Each row is a point on a tangle of strands that fork, close into loops and nearly touch. The rows are in no order.
Two points are linked if the straight distance between their rows is under 138.
K520: [ -6  30   3   8 -11 -21   7 -17  15  30   6  52  -4   6  -4  20  25   2
  21  -4  70 -20  13  14 -21  34   7 -19  21 -22  -2   9 -28   5  -4  -8
  -3  -5  -2  24  -7  -1  10   1 -23 -21 -22 -11  22 -13  10 -53   9  -7]
K375: [-14 -23   3  10  36  20  -8  -4  10   9 -15  -9   8 -40  -7 -36 -16   4
  24  25 -36  11 -14 -22 -13 -10  23 -33  -5  14  -6  27  64  -8   7 -16
  21  -8 -16 -27 -13   5 -29  12   1  11  -5   5  18  25 -19   0 -25   3]
K587: [ 11  18   4  -2  17   9  26 -31  22 -44 -17 -14   6  23   9  17   4  20
 -13 -22 -22  -2 -11 -20  25 -24 -33   7  45  11   0 -25   6  -4  14   5
   8  24 -14  31   2  -5 -14  11  13 -33  19  27 -44   1   5  28  21  10]
K27: [  9  29  -6   4   0 -11  14 -10 -10  11 -30  18 -21  -1  15  18   6 -12
  40 -16 -10   8 -10  18 -33  -2   9   7 -25 -12   9  52 -20 -24  -5  -7
  15   2  12  -2  32  38  28  26 -20   6 -16 -19  35  23 -20 -35 -35 -17]
K319: [ -4 -16 -22  22  19  -1 -29  39   9 -12 -36  19 -20 -10 -24  -7  10   1
 -25 -34  -1   7 -13  37  25  20 -13  27 -16  -9 -19 -29  -4  -5  -8  23
  -5  13  27 -45  13   8   9  24  -2  26  32   4  -9 -23   7  -1  -8   2]
K873: [-21  -4 -11  22  40   6  44 -39  28  -3  29  32 -18 -31  19  30  45  26
   4 -28  26   1 -12  43  18   4  -9 -21  28 -16   7  -7  18  14  10  23
  34  20  10  35 -23  -2  31  22  -5   5 -43 -22 -16  11  -2  -8 -22  25]
K920: [ -8   7   5   3  11  13  24 -21  30  -1  38   8   9  -5   6  19  31  22
 -10  -6  43 -20   8  56   2  -3   5 -10  40  -7  12 -14 -14   4  33   3
  35   1  13  37 -41 -19  14  18   7   9 -48 -13   2  23  18   3  10  39]
K129: [ 33  -4  12   5 -49  12 -39  16  -5  17  -1  16  -9  30 -24 -20 -31  -7
  19  -7  15   9 -10 -18  -6  11  19  -6 -57  16 -45  -9 -15  13 -19  11
 -18 -19 -11 -13  36   1  11  -2 -19  -9  70  23   7 -40  -2 -39 -35 -43]
K870: [  1  -2  21   5  -9  -5   3  12 -14   7  -2  -9  27   5   7 -44 -41  11
   2   8 -22   0 -12 -29 -37   8  31 -25 -29  -2 -16  22   3 -22 -26   1
 -10  -7 -23 -20  28 -24 -27 -14  -9   6  10  -7  24  17 -28 -35 -14 -14]
K855: [  8   3  21 -25 -63  -5  -2 -24 -44  -3  51 -18  -6  41  -7 -13  -9  -5
  19   2  27  -1 -14 -61 -18   2 -14 -25 -18  21  -3 -23 -14  19   8  27
 -43 -20 -20  21 -15 -26  24 -40  -6 -23  26  15  40   0  -2  -1   0  -8]
K820: [ 16  17  39   9 -61  -8 -13   3 -50  -7   0 -61  15  17 -19  -3 -38  -3
   2  17 -23  10  14 -31  16  -8  10  11 -14   1  23 -13  -3  14   2  -3
 -30 -18 -21  -6  10 -23 -22 -23   9  -7  29  20 -11  -6 -11  25  13 -30]
K704: [ -7 -42 -16   6  28  18   7 -14  37   1  -7 -23  26  14 -13 -28  11   5
  15  31   3   3  11 -26 -11  -1  22   3  39 -27  19  31  61  25  16  -3
   2  12 -69  -7  -5  24 -31  13  21  17 -31  19 -58  16 -21  17  25   6]
K364: [-17  33   3  23 -32 -32 -28   2  -5 -13  28  22  13  45 -14 -22 -11  27
 -17   5  47   7  15  15 -10  69  20 -16  41 -21 -23   8 -21  16  14  -5
  -6 -26  -9  15   6  -8  -8  16  -1 -32   2   2 -46 -19   2 -62   9 -14]
K42: [ 15 -17  -3 -14  -6   1 -14   9 -21   3   5   2  -2  -4  -6  -4 -21 -17
   6  11 -18   6   0 -33   4 -10  -5  -3 -31  36 -32 -40  -1 -19  15  -1
 -21   3  25 -32 -22 -25  20  -7  -8  -9  25  -3  15 -40  15   9 -15   5]
K105: [ 12  29  10  -5 -50  -6  -6  50 -52  18  11  -9 -12  22 -27 -22 -33 -30
  22 -42   0   9 -17  11  16   4 -17  27 -35  24   3 -14 -27  -8   3  14
  -6   1  21 -42  16 -22  19 -10  29   7  32  14  26 -28 -12 -10  -3 -15]
K314: [ 33  13  -9  11 -13 -15 -46  12 -16  11 -22  19 -14  34  -8 -10 -19   0
   1   8   3  -9  19  -2  -6  20   5  13 -19  -5 -41  19 -18 -12 -23   1
 -16 -16   6  -5  47  44   9  -9 -22  -6  26  16 -17 -55 -10 -34  -7 -36]
K256: [ 23   0 -16  32  -2 -16 -30   5  -2   1 -23  31 -32  22 -14   8   9  -7
  -9 -11  19  -1  -4  36 -11  -5 -11   9  -2  13 -12  16 -10   3 -10   7
  -7  -7  11  26  27  56  12  -1 -44   3   4 -14   0 -28  11 -24 -11 -26]
K674: [ 21  14  -3   3  -2   2   9   0   1 -23 -22 -22 -12   0  17  49  -6 -11
   4 -28 -25  16 -17   4   1 -51 -18  30   0  30  -3   8 -40 -31 -20   1
   2  25  14  12  21   5  11 -13   6   1  20   1  12   2  -7  21  -3 -11]
K215: [-13  25   5  21  33  -5  16 -18  23 -37  17   3 -19   4  -9  26   9  40
 -38 -28  20   7 -20  29  26  -6 -35  -6  26 -22 -17 -38  19   0 -21  36
 -10   9  10  38  -5   1  10  15 -11  -9   8 -17 -26 -21  10 -13  -3   2]
K938: [-23  40   2  24  29 -18 -16 -17   0 -36 -36   9   2  24  23 -12   9  23
  -6 -12 -24   8   2   7 -17   1   2  -8 -16 -35  18  26   7  -1   4 -13
  28  23   2 -10  25  29   9  44   2   0 -14  32 -29  19 -15 -27 -30  -4]
K39: [-31   5   4   1  20 -14 -16   9  10 -23 -21  23   0 -19  -6   8  33  -2
 -26 -11 -12  -2   9  -5  57  -2 -23   7  16 -12  18 -43   9  10 -11   8
  16 -18   3   9 -28   5  -4   9   1 -20   6  24   1  -2  12  23  -7  18]
K494: [  1 -28 -16 -22  10  35  21 -28 -14  -8  40 -31 -26 -43  24 -14 -13  12
 -22 -11 -23  16 -23  21  23 -27   3  -7 -35  48 -22 -22   1  -2  18 -16
  14  14   5   5   0   3  15 -29 -15  -4   8 -10  33   7  26  40  -7  40]
K460: [  5 -11 -16 -32 -13   1  20 -33 -27  -5  48 -22 -11   2  20   7 -16  -5
 -10   4  -2   1  -7 -17   6 -13   5 -22 -24  45 -16 -19 -11  -6  29   8
  -7  14   1  20 -12  -7  19 -49 -10 -25  -5 -14  41   6  36  34   4  28]
K772: [-26 -26  -2  18  48   5 -18  14  45 -41 -31   7 -21 -40  12  24   0  21
   3 -26 -32  32 -34 -12 -12 -28  -6   4   9   6 -19 -10   7 -16 -15  26
  -8   1  10 -13 -22 -18  -2  27   5 -12  26  11  -6  -2  -4 -13 -55   5]
K871: [-23  -1  -9 -25  -6   8  14  17 -45  24   2 -38  -9  26   6 -42 -46 -18
 -15  15  -3 -17   4 -29  12  16  28  15 -38  15 -37   0 -14 -11   2  29
  -2  22  -2 -33  27 -30   5 -50  -1  20   9 -13  14  -3  -2  -4  -4 -10]
K589: [ -4  18   2 -15  23   0   1  -3  23 -10   1  21   8  37 -18  25   5 -24
 -12 -23 -16 -18  15  -6  -3   5 -25   2  48   6  18 -36  -6 -12  24  16
 -23   1  30   9 -30 -27   9  -4  18  -6   4 -18 -35 -58  34   1  23   1]
K474: [  6 -45 -29   4  23  58   1  23  15  29 -10  25 -19 -45   1  11  28 -21
 -11  24 -10 -16 -24  29 -24 -16   9  -1  -9  22 -14  13 -18  15   9  -6
  21  -5  43 -41  -2 -15  -3   2 -10  38 -15  22 -11   4   0   2  -2  12]
K262: [-10  20   2  25  12  -3  -5 -25  -6   6 -40 -16   4  16  24 -54  -3  17
  13  29 -25  -5   5  -3 -18   3  12 -17 -24 -37  -2  47  18  -2   1 -16
  36  22  -6 -20  28  16  -5  16  -4   0 -20   8 -27  25 -20 -19 -34 -11]
K698: [ 13 -20   1  -4  13  45  17 -12  24   5  22 -10   4 -24  -9  -8  30  17
  -2   1  27   4  -4  52 -13 -26   7  -7  19   9  29  -6   2  27  42 -15
  32 -17   2  29 -29 -11   1   9   9  15 -46 -22   2  34   3  46   5  38]
K18: [-35 -44 -27   7  10  20 -10  49  33 -13 -18  67 -20 -42   1  23  31 -10
  -7 -52  -2  32 -21  32  23   2   4  20  -7   5   6 -24 -15  14  11  20
  20 -32  -6 -13 -18  12  19  35 -14  14  13  -2   8  26  10  13 -29  38]
K2: [  5  18  13 -19   2   2  -2   6  -1  23 -14  22  -9  22  -2  50  -5 -31
  -1   3   8 -34   5   3   2  -2 -11   1  45   5  24 -11 -30 -19  20  12
  -8 -28  21  22   1   1  20 -20 -10  24 -21 -16  -7 -35  18   6  40  -9]
K240: [ 34 -34   6 -21  44  24  27  -6  30   6  17 -25  -2 -22 -15 -50  19  18
   4 -11   5  -4 -26   9   1 -11   2  -1  10   9   8  11  36   4  10 -21
   8  30 -31  -7   4  36 -33  14  20  17   7   7  -3  47  15  25  18  34]
K332: [ -2 -10   8  -3 -28 -22  -2  22 -13  18  28 -16  41  13 -11 -31 -44  18
 -25  33 -10  18  12 -25 -16  41  19   1 -20 -21   2  32   4  10 -26  -2
 -51 -25 -30   3  22  -1 -40 -12 -18  10   4 -25 -11  -8 -36 -43  10 -26]
K444: [-30  -9 -21  15  24  18  -5 -18   0   1 -28   9 -10 -32   6 -12  41  -3
  38   9  -8   0  -8  20  -4  -5  -6  -2 -10 -44  13  49  23   0  -3 -25
  44   3 -15 -39 -12  13  -2  -1   6  18 -40  23   4  48 -28  19 -14  21]
K524: [  1 -11   4 -10  -6  10   8  32 -14  39  -5 -18 -11   4  19  -2 -12 -27
 -12  32  11 -41  30  13   8   7  34   9 -12  -4  26   6  -6  24  -1  -8
  16   6   9 -10  18  14  -4 -30  13  34 -26 -11  10  22  -3  39  10  -2]
K273: [-15  11  -1  20  -8  -2   7 -48  13  32  10  42  -1 -11 -23  23  42 -31
  34  -5  28  -4  11  -7 -19   2  -7 -45  12 -27   7  19   8   5   5  -3
  12 -14  -1   6 -37 -16   3   9 -28 -12 -15 -32  55 -11  -4 -40 -12  -8]
K908: [ 27  15 -10   8 -15  -1  -2   4 -33 -31   4  -8  16  25  -8  15 -10   5
 -18 -18 -31  12 -10   5  -7 -18 -17  35  -8  29   5  -3 -16 -30 -17  12
 -13   6  -5   2  27  10  -3   7 -10   0  21  24   3  -8 -12  -1  25 -15]
K563: [ -3 -30 -37  14  22  35  -5   0 -27   7 -34   6 -24 -31  -6   4  12  10
 -11  32 -25 -19 -17 -20  19  35 -11  24 -17   0 -38  -9   6   6  -9  22
  -5  12  14 -36  13  -4 -12   8 -11 -12  34  27 -58  -8 -11  12  -2  14]
K691: [  2 -27 -15 -30 -23  15 -22  15 -60  16  11 -26   8  30  -4 -13 -49 -31
   7  18 -18  -7  22 -45  25  20  31  26 -40  22 -23   0 -24 -12   1  33
 -21  -7 -27 -43  36 -17  -4 -34 -23  19   7  -3   8 -45  -5 -17  -2 -28]
K111: [ 25   5 -14  -2 -15   8   3 -17 -51 -29  -2  -9  37  16  27   0 -32  11
  14   9 -27  11   9 -29 -21 -13   9  28 -12  12  11  26   1 -26 -24   6
 -24  13 -32   9  30  10 -16  -5 -18 -20 -13  17  -5   2 -25   2  19  -2]
K709: [  1 -11 -36   7  -6  21 -26  36 -18 -15 -46  26  -4   5 -17  19   3 -18
  27 -43  -1   6 -15   4  23  13 -28  52 -17   9 -24 -27 -21 -24   1  18
 -13   9   6 -44  12 -19  16   6 -14  -7  25   6 -12 -36  -7  16  -2   4]
K969: [ 12  19  23  -3 -35   3 -33  16 -33  -1 -10  -8 -23  11  -4  20 -26 -27
   8  14 -30  -2  10 -42  28 -23  -6  13 -14  22  -5 -29  -7   8   7   6
 -14  -6  12  -9  -5 -16  -3   2  -1 -16  42  15   3 -39   2  10 -18 -34]
K516: [ -7  32  10  17 -13 -39   6 -36  21  13  45  -4  22  34 -10   0  -4   6
 -10  14  30  -9  15  17 -22   1  -6 -33  38 -20  11  29  16  11 -22 -12
 -12   3  10  38 -12   9   9  49  14 -16  -9 -25  -5   3   6 -63  17 -31]
K341: [  0   8  36 -29 -34 -24 -19 -12 -11  -4  25 -13   9  22 -17 -14 -13   2
 -16  14 -13  -8  27 -46  -9   4 -20 -27 -15  19  16 -30   8  -1  17  -4
 -60 -31  17   6 -45 -12  13 -34   9 -16  26 -36  -7 -18  31  14  16  -7]
K372: [ 16  16  14 -11 -24 -29  18  10  12  -1  -7  32   1  24  16   8  -5  -3
   6  -9   7   5   3 -18   4   5 -11 -12  -6  -5   3  -9  -5  25  -7   0
  -3   5   2  31  -3  10 -16  -9   5 -41  25  -1  14   7   6   4  -7 -15]
K348: [-25  53  19  24 -14 -31  -1 -30  27 -32  34  -4   7  20  -8   5   2  24
 -28 -11  22  -4   1  24   5 -11 -31 -35  20 -24   5  -6  13  -7 -21   8
  -8  -9   9  47 -19  -6   2  18   9 -16  19 -10  -8  -8  10 -51  -7  -2]
K576: [ 11  -3 -28  -3   6 -10   9 -19 -16 -15 -15   3  27  29  29   5 -11  -4
  -2  18   2  -7  15  -5 -38  32 -10  16  13 -30   6  36  -6 -10 -28 -17
  -9  21 -15  21  26   2 -13  -3  -9 -14 -21  -2 -28 -19 -23 -11  31 -14]
K311: [ -4  13  13 -11 -51  -9  -5 -25 -45   2  46 -21   0  36 -19  -7 -13   1
   0   4  38 -14   9 -28   5  13 -31 -18  -2  12 -15 -36   0   4  13  14
 -41  -7  14  16 -30 -39  33 -40   8 -33  21 -16   2 -42  25   2   8  -5]
K218: [ 18   8 -13  -7 -13   3  24  -4  -9   5 -17   5  -4 -16  37  17  14  -3
  25  10   0   0   1  27 -12 -18   8   0 -37 -14  20  54 -15   6  -5 -19
  33  16   1   9  27  26  12   6  -7  -1 -21 -22  30  52  -5  11 -30   4]
K751: [  2  -2  20  -1 -23   3   0  28 -17  -7  14 -52  50  -6 -14 -27 -72  21
 -29  22 -26  20  16 -43   0   9  29  19 -10   9  16   5  14 -17 -27  13
 -59 -18 -32   2  26   4 -28 -23  18   5  -1 -17 -20  19 -32 -17  33  -4]
K124: [  9  -9 -26  -2  -4  13   5  42  -5   5 -43  47   6 -19  25  28  15 -16
   9  -5 -23  16  16  28  -6   7  10  33 -18 -16  10  29 -29  -2  -4   6
  32   9  12 -20  21  11 -13  -2  -1  23 -10   9   3  32 -10   4 -20  13]
K947: [ -6 -26 -30 -21  42  22  -7  -8   3  20 -10   7 -26 -13  25  40   5 -17
  26  32  -3 -27 -12 -42 -18   3  -2 -14  22   4 -11  31 -17 -19  -7 -14
   0 -14   2   8   0  -5  25 -26  -4   5 -26   9  -2 -23   5  25  22   6]
K669: [-12 -26  -8  17  19  -2  -3   4  -1 -48 -30  16 -20 -45  15  10   4  14
   1 -32  -8  49 -52   9   2 -30 -28  19 -26  22 -20 -17   6 -31 -23  26
 -18  -1   3  -3   1 -14  21  29 -25  -3  34  -6  36 -13  -6   2 -39  10]
K100: [ 12  -5 -13 -36  19   1 -18  -8  -8  13   5  17 -22   3   1  60 -18 -34
  16  17   3 -25   2 -27 -10  -1   3   1   8  38 -12   3 -49 -25   0 -13
 -16 -30   9   9  22  -3  31 -32 -17  10 -11 -12   8 -64  16   2   4  -3]
K852: [ -5  24  11  19 -30 -33 -25   4  -3  24  20  21  16  20 -19 -17   6  12
   1  14  59  -1  20  10 -26  72  13 -18  12 -33  -7  18  -6  16 -11  -7
 -21 -11 -21 -13  11 -10 -21  -2 -11   0  -3  -4   0 -18  -7 -58  13 -24]
K944: [  2   7   0  24 -22 -15  -9 -34  -9   5  22   7  20  -8 -15  15  17 -15
  10   5  23   0   4  -3 -19   8 -20 -31 -23 -19  -4   9  19   4 -21 -31
 -27  -7 -14   7 -11 -29 -17   1 -20  -9  13 -26  54  -8  10 -16  -9 -11]
K606: [  2   2 -19  11  10 -23  31 -32  13  -8  -9  22  20  48  31  24  22  -6
 -10  -4  19  -8  -4  31 -18  33 -14   4  26 -14  31  34   4  -1   3 -10
  22  14  -5  31  20  21  10  34  -2  -3 -50   1 -26  19  -4 -10  29 -15]
K102: [-10 -10  -9   9  33  15   5  36   5   4 -28  27 -27 -53  10 -17  17  -3
 -14  -7   0   2 -29  46  -6  -2   4  20  -6  11 -36 -11  -6  -6   4  27
  18  10  47 -43  17  -3  13  23  -8  38  12   6  -2  -4   3 -26 -34   2]
K493: [  3  34  31  -9 -20  -6  15  -5  -4   3  -7 -58   2   1  -1 -17   3   5
  15 -14  -7  -4   8  -3  48 -23 -17  12  14  23  12 -31   1   5  31 -28
   8  17  -5  12  -3 -14 -20 -35  14 -10   4   1  -4   6  18  49   0  -5]
K43: [  7  16  23  -9 -22   1  -2  15 -14  -5 -13 -82  32  -9 -11 -46 -28  10
   5   1  -6  15  23 -23  38  -8  18  27   5  10  13 -24  23   0  15 -33
 -27  14 -37   4   0 -11 -39 -34  27 -12  18  -2  -5  12   7  37   9   2]
K334: [ -8 -29  -7  14   9   8 -11 -21  -8 -20  -3 -11   9 -35  15   4 -16   9
  20  31 -27  11 -19 -26  -6 -21   2 -35 -19  27 -40  -5  29 -16   4 -12
  -3  -2   1 -22 -26 -21  -8   2 -12 -22  16   6  19 -15  -3   9 -37  13]
K782: [-29  -7 -18  21   2  -2   2 -34   8  -4 -11   7   4  -1  -6   4  37 -28
  31   9   1  16  24  -5  -5   6   1 -10  21 -47  27  50  45   7   8 -21
  41  -4 -39 -21 -14  18 -10   2  -4  15 -52  15   4  20 -26  13  12 -10]
K96: [  0  43   5  11 -21 -27   0   5 -12  -9  29 -14  26  33 -11 -24 -37  34
 -30   8  18   7   5  12 -12  30  -6   7  46  -6 -30  -9 -32   5  -9   6
 -17   9  28  19  11 -18  11  18  14 -31  13  -5 -55 -30  -6 -36  19 -13]
K640: [-10  -9  12 -12  -1 -27  17  11   2  54   3  -9 -12  -1   6  -9   6 -21
   5  55  44 -24  35  -1 -20  10  42  -4  27 -31   8  27   4  14   1   3
  13  15   0   3  -6  25  14 -25   6  38 -57   3  -4   5 -11   0  31 -19]
K740: [  3  14  -5  -4 -16 -35 -14  25  16 -10 -22  48   2  30  23  23 -11  -3
  10 -31  -8  11  18 -21 -17  19   7  -9  -8 -35  25  12  -6   9 -26  -6
   0  -5 -17  13  25  29  -9  18   7 -26  15   9   9   3 -23 -32  -2 -29]
K8: [ 12  11  33  -1 -35 -18   3  13   1   5  31 -17  24  31 -20  -9 -55  11
 -21  26  -7  19  11 -27 -38   7  18 -13  20  -2  -5  -3 -30   6 -19 -14
 -29 -21   5   8  17 -21  -9  -9  10 -22  14 -18 -33 -25 -10 -32  18 -26]
K259: [ 18  21  15 -10 -35 -22  29 -25 -22 -16  35  -8   6  17   8 -11 -21  11
  22 -10   9   3 -17 -35   1 -24 -21 -20 -25  21   0 -12  -3   0 -10   6
  -9  -1 -16  37  -5  -5  -6 -27  -4 -35  21  -1  46  17   2  11   7  -4]
K838: [ -5 -36 -15  -8  38  30  27  16  16   1   3  42 -29 -46   6  23  34  11
 -20 -26 -23   1 -20  18  17   5   2  14 -12  -1  20 -28   2  33   0  18
  27 -13  14  14 -16  21  10  31   7  -7 -12   1  -2  44  -1  41   1  49]
K492: [  5  -5  20  -9  43  28   1   1  15  -8 -22 -28  10 -35 -15 -48   0  38
  18  -6 -42   7 -32 -14  14  -3  14   8   6  29  -8 -13  32 -12  10  -1
  13   7 -32 -27  -3  -3 -27  22  15   1   9  35  -7  41  -5  33  -6  27]
K418: [  5  19  15   9 -14 -17   8 -26  13  14  33  -1  27  10  12  12  19  -8
  -5  22  61 -27  27  61  -5   8  20  -5  42 -20  14   2  -2  12  29 -14
  34   2  -1  21 -41  -9 -11  11   7  19 -50  -5  -5  34  20 -11  22 -11]
K470: [  3  23  -3  -6  12  11  36 -12  43 -15 -17  12 -12   5   8  41  20   4
   0 -25 -13   5 -10  19  18 -43 -30   5  30  19   4 -14 -30  -1  18  14
  11  10  11  36   1   2  -6  -4  -2   3 -11  -6  -8  18  13  17  -3  10]
K196: [ 13 -10  31 -29   4  18  -1  13   4   9   5 -40  -1 -17   5  30 -14 -18
  15  -9 -19 -19   0 -12  17 -25  16  -8 -12  39  25 -13 -17 -18  22 -31
  -4 -25   3 -17  -9 -11  14 -30  18  27  -8 -19  43  12  21  52  13  27]
K304: [  9 -45 -16 -16  18  41  19   2  17   6  14   3 -20 -66   5  -5  17   2
 -28 -13 -29  10 -35  21  14 -13  -4   4 -32  42   4 -17   8  12   0 -13
   6  -5  16  22 -19   5   3  12  -8  -6   6  -8  24  33  14  47   5  60]
K899: [  4   2   4 -15  26   3   3 -12  25 -15  -7  -2  14  18  -5  21  -8   4
 -15 -16 -31 -13   7 -29  -9  -9 -10  -4  58  -8  28 -24  10 -13   6   2
 -17   1   3  12 -16 -29  -8  -2  28 -21  13   2 -38 -10  13  24  41  12]
K507: [ 17 -40  -4 -16  27  10  21  -8  42  -3   9 -37  14   7 -10 -39  26  13
   3  16  28   0  -9  -4  22   8   4  15  21 -10  22   4  56  13  11 -10
  -6  44 -65  16   2  37 -40  17  36 -11   3   0 -47  32   9  36  30  33]
K562: [-31  13  18   2  30 -34  -8  32  29 -18   8  16 -18 -27  -7 -25  13  18
 -39 -37 -12  25  -6  15  31  -9   4  -6  -7  -5   7 -41  16  18 -17   6
  25 -10  30  -5 -16  13  23  25  17  -1  24  14  20   4  17   0 -29   5]
K981: [ -3  -3  -3  10  10 -36  22 -35  30  -1  39 -19  28  37  19 -16   5  22
 -16   9  24   0   2  36 -11  15 -11 -13  38  -6  -2  28  27   0  -4 -11
  12  30  -2  35   8  21  13  48  21  -6 -30  -4 -32  14   1 -20  29 -16]
K990: [ 13  32  10   2 -12  -7  18  12 -33 -19  -5 -39 -23 -19  13 -36 -25  16
   0 -25 -11  23 -24  -2  -8 -23 -10  11 -14  11 -39 -25 -20 -11   2  20
  14  44  40 -13  18 -10  12  -7   3 -14  41  24   8  -8 -21 -12 -36 -14]
K162: [ 10   5  42 -25 -30 -22 -16 -10  -6   0  44 -57  33  11 -30   3 -25  13
 -15  22 -17   8  14 -45  -4 -18  11 -28 -20  35   5  -4   6  -3   2 -19
 -78 -37  -4  -5 -13 -11   1 -38   2  22  15 -34   4 -15  21  -4   9  -8]
K754: [ -2  28  28  -2   5 -21  13  33   0 -11  -6 -16 -13 -18   8 -39 -16  16
 -28 -11 -18   3   3  17  23  -1  -5   6 -20 -11 -13 -27   2   4 -20 -11
  27  24  37 -18   3  -1  -6   5  18 -11  45  20  18   5   1  -5 -29  -5]
K177: [ -7  -4  -7  28  33   0  20 -22   1 -40 -13  10 -23 -34  12  10  25  31
 -22 -33 -16  28 -42  13  36 -22 -36  22 -14   6  -4 -22  21   4 -31  29
  -5  12 -13  36  -1  15  -6  18 -25 -14   9 -16   5   6   3  12 -23  11]
K503: [  2 -25  25 -17  11  24   0 -16  15   9  12  -6  -1 -18  -1   3  20  -2
   7  17  11 -17   7  10   4 -39   6 -25   6  17  35  -6   7  -3  18 -23
   7 -32  -9  17 -33   5   6 -15   7  19 -43 -23  30  25  13  48   6  35]
K485: [-16  55  24  -5 -19 -19   8   3  -9 -20 -24  -9  15  17  -9  15  14  -3
  -9 -23 -18  -6  13  -6  60 -16 -22  16   9  13  35 -36  -7   2  16  -6
   8 -23   7  18 -28 -24 -11  -7  18 -13   9  12  19  -5  23  27   4  -3]
K16: [ -6 -41 -30  -2  37  43 -16 -32  14   5   7  -8 -18 -23  10  39  20  -9
   2  32 -23 -32 -20 -24   3 -17 -15 -17  15  20  -3   7  11   7  -4  -4
 -21  -8   8   8 -23  10  11 -13   1   3  -4  21 -19   5  20  37  18  32]
K542: [  0  -1  21  -4   6 -12  17   2  18  27  -5 -12  17  -4   4 -34 -13   4
  31  22  -1  -4  15 -24 -19  -7  32 -35  -2 -23   6  27  27   4  -5 -18
  20   2 -13 -20  10   9 -20  -4  15  17 -18 -14  21  21 -22 -15 -26 -27]
K765: [-10 -27 -31  -3  30  22 -41  36  28  25 -31  46 -48 -18  -8  23  29 -16
  25 -18  13   6  -1   2 -20  27  -3   6  14 -10 -32  16 -18 -13  -7  12
  18 -11   9 -35  -2  16  20   7 -15  10 -11  24  -9 -21 -15  -9  11   4]
K648: [-14   2  21  19 -14 -41 -10  -8  11  -9  19 -24  55  18 -17 -10  27  -2
  -5  24  30   6  27  23   9  18  10   1  26 -44  10   9  42  25  13 -20
   9  -2 -31  18 -29 -15 -45   1  11  33 -44  -4  -2  23  14   7   6 -20]
K49: [ 10  32  -2   7 -25 -11 -12  36 -25  28   3  -2 -14   9 -21   2 -24 -14
  -3   0  33 -20  21  35   8  16  -1  18 -10   4   7 -10 -42 -12  -7  -8
  -2  16  39 -21  24   0  17 -10  14  16  17 -11  12 -27  14 -16   9 -17]
K927: [ 14  -4   2  -9 -21  10  16  47  -8  47   6  15 -14 -18  18  -5 -16 -27
 -18   4  22 -33  29  36 -18  -2  33   7  -6   5  24  -5 -37  11  10  -7
  22   1  49 -13  13   1   7  -5  10  16 -13 -28  25   6  -1  -5  -5   2]
K436: [  0 -15  -8   7  -9  18   5  26  17  30  11  44 -17 -40   1   2  20 -17
 -12   9  24  -1  13  56 -33 -21  33 -14   5  -1   3  -1 -27  10  21  -5
  30  -2  38 -13 -17  -7  15  13  -8  23 -31  -9  27   7  -6 -18  -1   9]
K543: [ -7 -37 -39  13  37  22 -12 -26  -2   3 -15   8 -21 -35 -16  28  51   3
 -10  21  -4 -20  -6 -12   8  15 -22   5   6 -21  -4   8  20  20 -10  13
  -4  -5   2 -12 -14   7 -13  20 -12  -2  -4  36 -44  10   2  26  31  16]
K557: [-11 -27  12   2  15 -10  -9  -5  31  -3  16 -30  39  16 -33 -26  20   1
  -8  33   8  14  30   5   0 -18  20  -2  42 -38   5   8  58  31  13 -19
  10   6 -30  -4 -32  11 -19  -3  38  31 -36  -5 -37   5   6  12  23   2]
K368: [ 28  -5  -1 -31 -53  10 -31  26 -48   9   5 -10  -1  33  -5 -15 -47 -26
  30 -11   3  -3  -2 -16  14   9  18  24 -63  34 -22  -1 -28 -19   5  27
  -8 -12  -3 -49  35 -18  13  -9 -16  18  43  12  19 -43 -11 -23 -18 -32]
K473: [-24  -2 -29 -10  31  22  16   5   3  20 -51  39   3   0  22 -18  34  -6
  13  -4 -33  -9  -3   5 -23  16   5  22 -33 -46   7  46  -1 -10   1   5
  37  19  -2 -41   0  -2   2  13   3  26 -18  26 -17  52 -25  -7 -14  33]
K719: [-18 -13 -23  12  10   0 -35  16  23  -2 -29  54 -18   1   7  44  28 -28
  26 -27   6  10  16 -12  -6  18 -18  -7  10 -37   1  13  -1 -11 -13   6
   9 -13 -22   2  -6  25  -1   9 -25 -14 -17  15  14  -8 -22 -16   5   0]

A tip is a point with one link. Name the tips that can be reached along the links from each point below, in the order of the rows.
K341: K18, K162, K765
K102: K256, K871, K709, K640
K444: K27, K782
K543: K772, K563

A piece is two or more points that can be reached from each other along the links. Count, over all rows, the pieces, the separate loops (a circle has one, a figure eight two, a Y none), the forks (points with three links) and the tips (points with one).
pieces: 5
loops: 0
forks: 7
tips: 17

A fork is a point with three links, a tip a point with one. Leave the first point through the second and follow the links. Name the first fork or tip that comes.
K754; K562: K375
K470; K587: K563
K589; K899: K772
K334; K42: K990

Name the points in between on the shortest way along the links from the first point to the second, in order.
K196; K262: K503, K698, K920, K418, K648, K557, K704, K507, K240, K492, K375, K542
K772; K576: K669, K177, K215, K348, K516, K981, K606
K129; K709: K368, K105, K49, K927, K436, K474, K102, K319
K177; K16: K215, K348, K516, K981, K606, K576, K111, K908, K674, K470, K587, K899, K589, K2, K100, K947
K162; K765: K341, K311, K855, K259, K372, K740, K719
K704; K43: K507, K240, K492, K375, K334, K42, K969, K820
